A landscape with many valleys, sampled at points; each row gives a point and its height.
From any point a ball rolls to the lowest of the 2 points nearest to it. It stops when none of these is lower. Distance is the straight distance between rows; heights are no part of it.
<693>: [  4   2  10 -19   9   7  16  -1 -44  -2  -6 -17 -11  13  45   0 -13  14
  28  -9]  height 609
<227>: [  9   9 -13  18  11  -3 -14 -13  -3  -8 -17   4   8 -31 -14  15  29 -24
 -16  -2]  height 525
<192>: [-10  13   6 -18  -3  -7  13  23 -20  13 -24  11  11  20  21  -1   4   8
  13 -10]  height 682
<230>: [ 11   0 -11  28  13  10 -11 -13   5 -13  20  22  11   1 -28  -7  -3  11
 -41  -5]  height 458
<205>: [ 16   8 -22  18  29  14  -6 -38  -4 -25   6   0   1 -11 -22   7  -3   2
 -16  19]  height 307
<375>: [-12   8  18  37  15   8 -13 -20  23  -7  -8   5  23  10 -15 -10  27 -10
  -2  14]  height 487
<271>: [  9 -33   5 -11 -23   8  -2  24  -1  -4 -17   0  -9  15  40  -9  -2  27
  21  -4]  height 231
<700>: [-17   2  -6   6   4 -28   1  -2  14   6  21  -8   7   2   2   8  17  17
 -20 -27]  height 393
<511>: [  6  -5 -15  21   6   2  -8  -5   8 -11  17  -5  36 -21 -14  -4  28 -12
 -16  23]  height 854
<58>: [ -7  -3  -6 -10  -7   2  15  -2 -12 -16  -9  33   2   4 -29   2  28  -1
   1  11]  height 602
<211>: [-20  -5   4 -33   9 -30 -15   6 -11  -8   5  -4  -2   7  11  10  16  21
  -4 -16]  height 284
<960>: [ 28  16 -17 -10   9 -14   9  -7  -7   8 -11  10   7  -4 -13  -9 -21 -13
  -9   8]  height 444
<789>: [ -2   1 -14  -3 -12  -1 -13   5 -11  -3  -7  -9  14 -10   5  16  16 -33
  15  23]  height 817
<957>: [  4  10   2  -7  15  -8 -15  16   8  11  -7  -6 -30  20  -9 -20 -19 -15
 -10   6]  height 821
<718>: [-10   2   5 -12  10 -11 -12  -9  -5  -2  -6 -25 -14   0   2  15   4  16
  -9 -26]  height 197
<182>: [ -2   3   7 -21   7 -16  -3  12 -19  11   7  -9 -16 -19  31  15 -14 -11
  11  -4]  height 497
<263>: [  1 -16  13   3   2  16   1   8   2  -8 -10 -18 -14  -1   6   4   3 -15
  20   6]  height 60
<331>: [-19   7 -16 -11   6 -35  -2   3  -3   2  13   1  -6  10   0  23   6  19
  -3  -1]  height 343
<11>: [ 27  17 -10  -4   8  -9  10  15  12  13 -17   9   3  -2  12 -14  -4 -18
  -3  -8]  height 500
<626>: [  0   0 -21   8 -13 -10 -17  -1   8   7   6  11  -5  11  -9   6 -32   1
 -11  10]  height 532
<547>: [ -8   5  18  20   3  -8  14   9  20  22  -5   3  10  16  -4  -9 -12   1
  -4  -1]  height 746
<573>: [  6   5  -1  17  -1  -8 -20  -9   1   0 -16 -14   1   0 -10   6  10 -23
  -8  -6]  height 566
<872>: [ 17  17 -26  32  -4  -2 -24  -9  10  10 -15 -17   4   4 -16   2  -1 -21
 -18   8]  height 596
<802>: [ 27   9 -23  33   0  -2 -15 -15  31   6 -11   6   9  -5  -4 -10  -3 -10
 -26  -3]  height 620
<809>: [  7 -25   7 -24  -5 -18   6  22 -10  -3 -11   0 -11  15  40 -18  11  31
   9 -22]  height 349
<893>: [-10   8  -6 -10 -19  -9   0 -10 -10   0  -7  -1  23  14  -3  14  -2 -14
  20  16]  height 799
<472>: [ -5  15  -5   9   3   0  11 -40 -11 -11  -5  25   2  -4 -29  19  -9  -7
   3  14]  height 526
<918>: [  9   0  10 -10  13   2  -3 -12 -21 -27   9 -10  -6   7 -14  -4   7 -11
   5  -6]  height 456
<684>: [  7  12 -27 -11 -13  -6  -6  13  -7   7  14   5   6  23  11   3 -39   7
   6  10]  height 558
<650>: [ -2   7 -21  -2 -11  -7   9 -27 -27 -19   3  31   2   2 -42  10  14   3
   5  13]  height 564
<104>: [  1   3   0   4  13   0  -9 -12  18 -15 -18 -25  -2  10   7  10  18  26
   0 -30]  height 65
<610>: [ -1   1  10   5  10 -14   4  32  14   9  21   7  -3 -13  17  -3   6 -14
   6  -2]  height 310
<954>: [  2  -1 -18 -20 -16   6  11  -9 -39  -7  19   2  -3   4 -31   2 -15  26
  14   1]  height 671
<195>: [-19   9  12 -12  -9  -8  20  15   0  21 -12  19  17   6   7   1  19  -3
  -6 -12]  height 709
<473>: [  5  -2  15 -18   9   2 -13  -1   4  -6  10  -1   0 -11  28  12 -23  -3
  -2 -21]  height 447
<67>: [ -4   9  -4  19   8  19  10  15  -2  -2  16   6  -1   1 -19  -5  10 -11
 -12  11]  height 590
<571>: [  6  16  14  17  18  -9   0  29  27   2  -2  17 -10 -19  11  -7  27 -21
   2 -11]  height 396
<187>: [-13   4  19  -8   9   9   9 -16  -1 -12   1   4  -6  17 -14  -8  25 -19
   9   0]  height 535
<705>: [-15  -2  -2  28  14  -3 -19  -4  14  -9  19  -6   6 -24  -5  15  21  -7
  -9  22]  height 871
<895>: [-14   3 -13 -19 -25  10  10 -12   4   9  -7   9   3   2  12  21   4   2
   1 -16]  height 318
<807>: [ 13   9  -3  32  20  -5  -5   4  24  -8  -8  13 -18 -35  -5  10  29 -22
  -7  -7]  height 469
<746>: [ 10  18   7  42   5  -7 -34  16  55  20  -7 -15  10  -8  14 -14  15  13
  -3 -21]  height 664
<466>: [ -1  -2  14  -6   6  -5  -8  10  43   8 -11  -9 -13  20  26 -34  20  16
   4 -22]  height 719
<769>: [-13  10  17   4   1 -12  19  17 -14  21 -16   0   5  31  -3  -5 -11  15
   5  -5]  height 715
<794>: [  6 -24  10  -8 -19   3   5  20  17  15 -16  -4   8  11  40 -13 -12  11
  14   8]  height 90
<522>: [  7  -4  -3 -15 -19   9   6   5 -15   6  17  -4  13  15  28   0 -23  -4
  19   3]  height 579
<124>: [ 14  14  -6  39  11   9 -27   5  43   8  -6 -12   3   0  11  -3  -4   1
 -14  -8]  height 644
<316>: [ -2 -16  26 -16   5   4  11  14 -44  -2  -2 -12  17   2  28  -3 -13  22
  15  -5]  height 554
<260>: [-11 -17  -1  -6 -19  19 -21   1   2   0 -11  -4   5   3 -16  -1  -7   1
 -12  11]  height 61
<181>: [ 18   0 -13   6  24  10 -12 -16  11 -15  -6 -22  -9 -23 -14  -6   2 -10
 -15  21]  height 177
<623>: [  9  -1  10 -25  -7  -8  21   6 -28  18  -1  -7 -12   5  -5 -18 -38   7
  27  22]  height 282
<812>: [ 17   9 -12 -11  -4 -10  14   3 -15   8  -5   8  -3  10 -20  -9 -27 -11
  16  22]  height 385
<869>: [  6   0   2   4   9  -7  -1  11  19  19 -27 -10   9  10  -2 -15 -23  14
 -11  11]  height 771
<508>: [  9  -3   4 -10  12   5  -4  20  -2  -1 -12 -30 -18 -19  20  -5  18 -13
   7   2]  height 248
<493>: [-16 -14   1 -12 -25   2  10  16   9  16   2  15 -13  -1  32  18 -13   6
   2 -16]  height 287
<213>: [-10   3  14   5  -3 -11  13 -15 -11   6  10 -12  16  14  -5   5 -20  -3
  20  20]  height 778
<166>: [-13  16   6  30   8  27  -2   4   4   0  -7   3  22   3  -8   1  18 -16
  -4   7]  height 545
<2>: [ -8  -9  30  22   5  14   0  16  17   4  -6 -20   2  -5   7  -5  10  -6
   7  -7]  height 256
<292>: [ -1  -9 -26 -13  -8 -13  18 -36 -18 -16  -9  22  -4 -21 -50  11   8  19
  -9  15]  height 595
<734>: [-15   7  -2  -5   0   6  -5 -19  -8  -5  10  24  -6 -14 -15  20 -10  -8
  -7   9]  height 488
<714>: [ 18   2 -20  -1  -8  15   5 -15 -28 -17  26  -2   1  -4 -23   8 -24  14
  -2  -6]  height 646
<175>: [  6  -9   6 -16  -7  12  13  18 -37  18   4 -19 -13  -8   5 -16 -34  -2
   6   7]  height 138
<492>: [ -7 -20 -13 -13 -10 -12  -6 -39  -6 -23   8  13  -8 -22 -40  12  -2  17
   1  23]  height 621
<266>: [-20  -1   2   7  -2   4   3 -11   2 -13  -7  20 -14   7 -30  -8  36 -16
  -6  14]  height 592
<732>: [ -4   4 -13  20  10  -7 -12   3  13 -10  14  17  -3  16 -21  -3 -15  14
 -21   7]  height 502
<337>: [  8  -3  25  18   3  -5 -15  10  53  16  -6 -12  10   1  22 -29  16  13
   5 -22]  height 688
<325>: [-22  -7  11 -22 -15  21  12  -3 -29  -1 -17  -2  -4   4  -5  15   0   9
  20  -1]  height 424
<901>: [ -6   2  -8   2   6  18 -13  -3  10  -6  14  22  -6 -32  -2  17  -2 -13
 -20   3]  height 446
<929>: [ -8  -3  11  -1 -10   1   0  26  21  17  -1   7  -2   3  36  -6  -2   1
   2  -7]  height 213
<504>: [  2 -23 -10   0 -10  -7 -14 -18   3 -34   7  12  -4  -9 -23   8  18   4
  -6   3]  height 653
<356>: [-10   2 -21   1 -14   8   1 -23  29   8  -3  -2   0  -8   3  14   8   1
 -12  -1]  height 258
<717>: [-13 -11 -17  -5 -21  14 -15  -2  25  -2   5   5  15   7   2  -6  19  -5
 -12  10]  height 178
<538>: [  9   0  17  -6  14 -10 -11  23  14  11 -16 -11 -11  23  17 -26 -16   0
   2   4]  height 797
<153>: [-15 -13  20  -9  -9   6  17  23 -30  -4  -4  -2  12   0  12  16  -5  10
  32   4]  height 491
<636>: [ -8   7  29  43  12   8  -7   0  34   2   0 -17   0  -4  -9  -9  32  -9
  12   1]  height 391
<586>: [  9  -3   4 -27  -2  17  -9 -16 -24 -13   2 -12 -33  11 -11  -5 -12  -5
   8  -5]  height 372
<830>: [ 11  19 -18   2  -1  16  13  22   7   7 -15  18   2 -10   8   6   6 -10
 -10  -7]  height 544
<461>: [  8  -1   6   8  11   3   1  18  17 -10   2  -6   3  -4  21   1  11  28
  -6 -37]  height 221
<512>: [ 18  -2 -19  16  -9 -10   1   6  -4  -5  12  -9  25 -11  -5   3  10 -22
   7  18]  height 835
<31>: [ 12  -8   1  -3  30   0   1  12   7 -12  -5 -22 -12 -28  -6  -6  15 -11
  -1  23]  height 316
<222>: [-21 -10   4 -30 -32  10   1 -15 -18   1  -7  12  -5  14  13  17  -8  10
  21 -12]  height 371
<849>: [ -7  -4   3 -10  -7  14  29  -6 -13  11  26 -11  -9   6 -20 -16   0   4
 -14 -15]  height 559
<964>: [ 11  -3  -2   2  -3  13  14  12  -7  -6  17  -3   6   0  -4  -4 -15   8
  -9  -9]  height 608
<448>: [  3  -7   5  -4  -5   3  24 -34  10  -2  11  -9  -2   5 -10  -7   8   4
  -8 -20]  height 501
<198>: [  0 -11  12 -21  -6  -6  12   3 -15  10  17   3  -1 -11  29   9 -35   3
  22   7]  height 541
<850>: [-16  -5  21   1  -7  -5  24   5 -16  16  11 -11  13  31   8 -11 -11   9
  16   4]  height 748
<646>: [ 13 -10 -19  27  16   6 -13 -31   0 -15  13  19  -8 -16 -34 -13   3   0
 -34  27]  height 394
<956>: [ 11  -2   0 -29 -14  22   4  -8 -43   1  24  -6 -23  -9   0  -5 -32  -3
  12  -3]  height 277
<186>: [  0  11  10 -33  -2 -10  11   0 -39   6 -17   9  -5  19  32   3 -18   4
  31  -7]  height 647
<55>: [-11   8  15   1  13  10 -10  13  10   7  15  14   3 -23  14  14 -12  -7
 -21 -19]  height 395
<234>: [ -3 -12   3  -6 -10 -28  11 -17  12   2  25  -8   7  -3  -7  -6  13   0
  -9 -15]  height 443

For each start below, name the point where the ball stops.
<684> | <181>
<448> | <104>
<266> | <175>
<693> | <260>
<511> | <192>
<67> | <263>
<830> | <175>
<124> | <794>
